Points on a hilly landscape, in no order, each with its height.
From any point a climber steps to the highest of the 3 points nearest to it. It stops when none of these is higher. Distance is the straight distance between rows; heights are no part of it.
K162: [ 83 149  95 108 115 127  98 133 153 133 110 142  62 136 127 154 194  87
 130 101 118 135]  height 743
K957: [ 76 138 162 107 129 111 190 110 146 160  80  88 115 152  92 211  73 134
 145 131 161 183]  height 195
K945: [133 146 211 132 100  92 141 146 168 160 105 112 149  99  83 205  91 152
 147 135 130 146]  height 754
K291: [150 125 118 164 125 122 149 160 106 125 172 105 135 132 110  66 130 142
 157 178 119 104]  height 835
K233: [130 130 160 170 128 136 107 130 162 159 126 173 134  99 136 141 108 108
 156 123 135 110]  height 720
K341: [121 110 141 141 162 150 111 112 166 164  98 159 132 133 134 154  98 137
 133  98 133 136]  height 650
K619: [ 65 134 154 118 119 108 183 103 146 157  76  86 122 147  92 218  64 114
 145 129 182 181]  height 187
K84: [ 85 151  99 108 124 130 102 118 139 125  90 151  67 125 124 148 180  89
 125  99 114 134]  height 712
K50: [ 96 136 185 123 111 100 153 121 168 161  90  72 136 122 101 238  74 107
 159 116 197 159]  height 162
K663: [164 151 204 108 115 147 131 129  89 135 103 142 197  81 109 175  53 182
 150 127 133 145]  height 537
K413: [139  93  60 126 117 130 107 109 100  90 152 104 135 132 185  63 173 112
  42 130 129 132]  height 777
K657: [130 131 188 141 115 132 106 134 136 155 110 173 163  83 128 160  96 137
 153 154 130 109]  height 812
K672: [ 75 123 108  97 146 135  90 121 132 158  59 156  99 110 112 146 129 124
 116 124 112 147]  height 621
K794: [162 132 191 108 122 160 115 134  98 127 114 155 206  85 133 154  51 156
 151 115 152 123]  height 765
K552: [105 114 149 106 149 135 143 113 156 178  75 126 130 151  83 177  84 181
 127 139 125 172]  height 329
K609: [114 111 107 120 162 154 119  95 150 146  76 161 119 131 135 153 105 134
 120 103 123 143]  height 612
K136: [145 132 122 148 108 135 165 154 101 107 172 116 133 133 109  83 119 133
 161 178 123  96]  height 266
K870: [136 138 173 125 108 145 116 127 114 127 110 178 173  78 145 150  80 128
 148 144 137 104]  height 820
K213: [148 144 200 114 103 136 113 129 111 142  97 159 178  81 118 165  75 162
 151 154 121 125]  height 834
K581: [110 153  84 103 136 132 125 103 128 114  87 151  75 133 136 147 161 101
 134 102 109 130]  height 645
K948: [154 161 207 114 104 119 137 128 117 130 100 139 174  72  95 187  72 176
 152 154 120 139]  height 858
K195: [139  87  97 166 161 118 110 174  95 124 165  98 141 115 141  49 144 134
 114 157 137 121]  height 797
K510: [104 160  88  98 120 123 122 114 128 113  99 144  69 138 130 145 181 102
 141 102 100 131]  height 689
K782: [142 150  88  97 119 115 111 109 106  97 142 109 105 165 130  98 184 148
  89 157  83 109]  height 846
K863: [140 139 117 172 151 138 138 122 162 142 131 144 118 134 129 140 122 103
 152  90 138 119]  height 631
K99: [146  93  74 139 155 129 101 130 101 111 162  90 146 124 155  54 165 129
  76 118 136 130]  height 692
K974: [120 141 101 100 113 100 109 124 124  97 144 115  93 166 119  98 200 140
  95 155  79 105]  height 849
K388: [ 66 132 132  81 146 109 124 121 129 176  57 134 109 126  80 154 105 160
 123 141 107 166]  height 181
K238: [145 102  67 115 133 133 101 114 101  99 151 100 142 136 157  65 167 138
  57 137 121 123]  height 730
K517: [148 117 119 137 106 142 157 169  98 106 174 108 144 129 122  63 115 151
 145 203 130  99]  height 20
K960: [118 121  92 125 118  93  78 120 136 106 149 113  92 156 143  75 208 126
  56 180  91 119]  height 804
K131: [101 132  93 109 156 145 118  97 138 134  67 162  96 117 130 148 115 117
 121 102 117 139]  height 599
K867: [152 138 190 105 111 151 115 125 101 133 108 164 196  74 127 158  67 157
 144 142 144 117]  height 806
K864: [153 148 129 107  85 150 179 151 106  89 163 118 153 114 125 103  80 118
 167 129 153  90]  height 485
K936: [147 114 121 125  93 149 170 158 100 100 170 109 140 129 123  81 102 150
 157 184 142  90]  height 124
K133: [129 129 106 132 160 155 129  98 154 137  95 150 109 138 138 147 115 113
 134  84 133 138]  height 613
K787: [124 128 179 155 113 128 104 137 149 154 115 179 154  92 126 152 102 120
 151 139 137 102]  height 774
K459: [120 121  92 111 122  96  82 122 139 110 149 112  87 165 125  85 209 128
  65 178  82 110]  height 814
K364: [115 104  93 137 129  94  75 128 151 106 153 115  90 157 151  68 210 100
  48 167  97 130]  height 792
K177: [128  90 112 149 120 134 135 169  87 108 165 106 146 123 127  63 117 151
 134 203 138  99]  height 225
K777: [134 151 207 123 100 101 126 146 151 154 106 135 159  90  88 187  96 163
 153 150 117 138]  height 791
K859: [150 143 150 116  95 163 160 132 108  87 150 155 169  97 151 125  76 103
 175 103 168  89]  height 543
K178: [171 140  95 142 155 136 142 128 124 124 163 102 129 168 113  95 150 152
 129 109 109 121]  height 566
K522: [151 114  96 150 159 125 124 149 110 133 173  85 137 146 120  62 158 148
 109 127 120 114]  height 719
K850: [140 146 132 129  82 150 181 148 108  90 164 132 147 113 129 111 102 113
 177 155 141  94]  height 482
K785: [ 99 141 183 115 111 102 170 119 178 164  94  90 133 144  88 226  81 135
 150 119 168 171]  height 188
K523: [161 124 194 133 156 148 117 172  88 137 125 152 212  83 135 131  46 140
 179  90 183 119]  height 847
K92: [126  72  71 159 141 105 136 160  82  93 182  81 118 104 185  54 175  95
 101  93 157 154]  height 766
K398: [139 145 130 154  96 131 174 152 120 108 169 125 130 114 122 102 113 115
 172 161 134  96]  height 538
K962: [163 144 104 161 149 136 155 115 145 129 154 118 116 153 116 128 134 117
 150  88 126 119]  height 557
K544: [119 108 145 123 164 147 110 108 166 176  94 148 133 142 119 166  95 156
 128 117 133 152]  height 639
K281: [171 132 196 109 138 159 125 140  92 139 118 146 213  83 125 159  47 169
 151 111 152 135]  height 805
K678: [ 98 131 103 113 134 118 114 130 161 130 163  95  53 222 123 126 216 116
  99 130  96 146]  height 295
K722: [ 72 139 142  98 133 105 175 109 130 170  68 105 108 150  80 184  80 162
 138 139 129 187]  height 211
K613: [138 112 144 166 153 145 111 118 165 156 119 162 128 124 136 147 105 113
 145  96 143 130]  height 683
K141: [157 125  84 123 142 137 119 116 107 112 158  91 141 162 129  81 156 160
  88 125 110 118]  height 500
K972: [137 147 138 176 117 128 141 142 146 133 149 157 118 104 136 127 114  98
 174 123 137 100]  height 654
K541: [109 111 128 114 159 143 115 110 152 164  70 156 123 133 113 156  91 150
 116 118 131 150]  height 623
K455: [ 97 135 173 111 114 110 180 111 164 159  91  88 127 148  83 209  69 145
 150 122 158 183]  height 190
K950: [151 145  84 105 132 128 142 104 111 100 146 103 118 169 123 104 168 151
 108 128  91 112]  height 515
K871: [122 108 179 134 141 129 123 134 177 184 104 127 139 144  97 178  92 174
 133 135 133 162]  height 472
K595: [122  65  77 129 125  73 177 165  70  94 196  80 113 111 182  59 204 108
 106  79 133 160]  height 608
K917: [ 98 113 106 119 143 106  92 128 166 123 165  95  69 214 120 105 217 124
  72 155  97 129]  height 675
K296: [126  77  80 174 161 107 124 166  81 110 168  94 128 101 163  44 150 102
 109 131 155 126]  height 833
K194: [152 147 127 176 140 123 152 140 146 126 158 126 116 143 118 124 131 100
 168 105 132 115]  height 600
K349: [129 120 191 158 129 129 104 133 165 173 116 163 157 106 113 159 103 144
 146 138 133 124]  height 529
K845: [150 157  86 109 142 129 158  99 122 103 127 114 107 168 125 123 153 137
 130  98 102 121]  height 502
K847: [135  85  66 128 104 119 131 112  92  77 162 100 123 122 196  64 193  93
  55 118 132 153]  height 836
K231: [126 123 195 132 119 111 125 142 171 175 111 126 146 124  85 187  92 171
 139 135 128 153]  height 575
K414: [123  95  74 136 105 102 111 109 107  82 142 120 104 126 190  68 205  85
  44 160 113 133]  height 758
K444: [129 121 125 155 159 154 116 108 163 150 109 151 120 133 135 144 109 118
 137  91 140 130]  height 667
K617: [101 144 108 109 124 105 110 136 156 125 157 102  58 194 112 128 224 108
 115 131  93 131]  height 581
K774: [149 131 171 116 111 165 125 126  96 118 124 165 199  81 149 150  57 132
 160 107 163 102]  height 718
K268: [ 87 103 100 108 157 119  96 116 163 127 165  92  59 238 124 108 207 123
  65 145  91 150]  height 795
K363: [127 116 161 164 150 143  97 131 172 172 117 161 140 121 124 159  99 133
 138 114 139 132]  height 666
K737: [149 130  76 103 131 123 110 106 103 101 144 100 128 157 138  83 172 156
  76 147  97 115]  height 521
K145: [145 153 136 165 112 130 160 142 134 115 156 141 127 116 127 123 119  95
 179 135 131  96]  height 628
K320: [ 68 135 100 102 135 130  83 128 140 149  74 156  83 115 125 149 158 100
 115 113 107 144]  height 668
K317: [131  75  71 129 108 107 172 143  78  83 191  81 118 119 196  59 197  99
  81  91 145 161]  height 682
K292: [137 138 203 131 108 109 111 136 134 156 100 153 161  81 104 171  93 158
 142 157 118 129]  height 796
K127: [165 129 201 121 149 159 113 150  90 141 132 145 214  85 131 141  45 156
 159  95 171 131]  height 842
K467: [138 134 139 176 147 134 122 130 160 153 133 157 128 120 128 144 116 107
 155 100 137 115]  height 694
K624: [141 145 143 148  94 145 160 134 123 104 146 158 145 105 141 123  99  93
 174 139 141  88]  height 550
K371: [133 161  88  92 116 126 142 100 118  97 120 123  79 155 124 124 177 124
 126 120  91 119]  height 479
K71: [103 151 103 102 113 116 107 136 151 119 131 125  56 164 119 139 210  88
 130 112 100 127]  height 770
K697: [129 146 155 159 107 138 131 134 131 117 128 177 149  89 145 134 103  87
 163 143 144  97]  height 851
K904: [140 145 150 130 101 160 146 126 109 109 133 169 164  86 155 137  81 101
 163 124 156  86]  height 622
K779: [109 148 104 107 113 103 115 136 148 116 141 110  72 173 120 128 214 112
 125 131  92 120]  height 794
K232: [130 121  83 110 122 118  96 106 105  94 140 113 118 142 158  74 181 134
  54 161  99 114]  height 664
K926: [157 150  97 138 151 146 152 107 130 114 141 123 110 158 130 124 143 125
 138  90 118 123]  height 518
K707: [123 106  84 140 114 100  86 116 122  90 144 120  99 133 176  69 201  93
  36 170 108 128]  height 772
K610: [161 145 108 164 145 124 154 141 129 128 174 107 121 154 106 100 144 127
 155 119 117 112]  height 590
K875: [141  86  66 142 134 126 116 130  89  95 170  88 136 118 182  52 171 105
  71 100 147 148]  height 748
K534: [ 74 134 137  88 142 112 144 121 124 171  62 120 110 144  75 168  94 165
 129 141 115 172]  height 246
K669: [141 137 192 122 104 140 106 130 118 140 104 176 178  84 133 163  84 146
 140 149 136 109]  height 823
K319: [142 147  94 137 156 143 152  97 145 124 118 142 103 147 135 143 127 115
 136  81 131 128]  height 505
K752: [162 126 172 129 149 153 118 161  90 124 139 149 205  81 146 133  50 119
 177  78 183 106]  height 818
K745: [110 147  86 108 143 134 129  94 128 114  89 155  88 130 139 141 138 107
 137  99 108 132]  height 611

Two climbers start at each pair of points below. Name the first point that both come to, or write none.
K672, K467 -> none
K581, K510 -> K162
K371, K178 -> none

Where does a climber stop that starts at each point below?
K745 -> K974
K544 -> K213
K845 -> K213
K610 -> K213
K609 -> K213
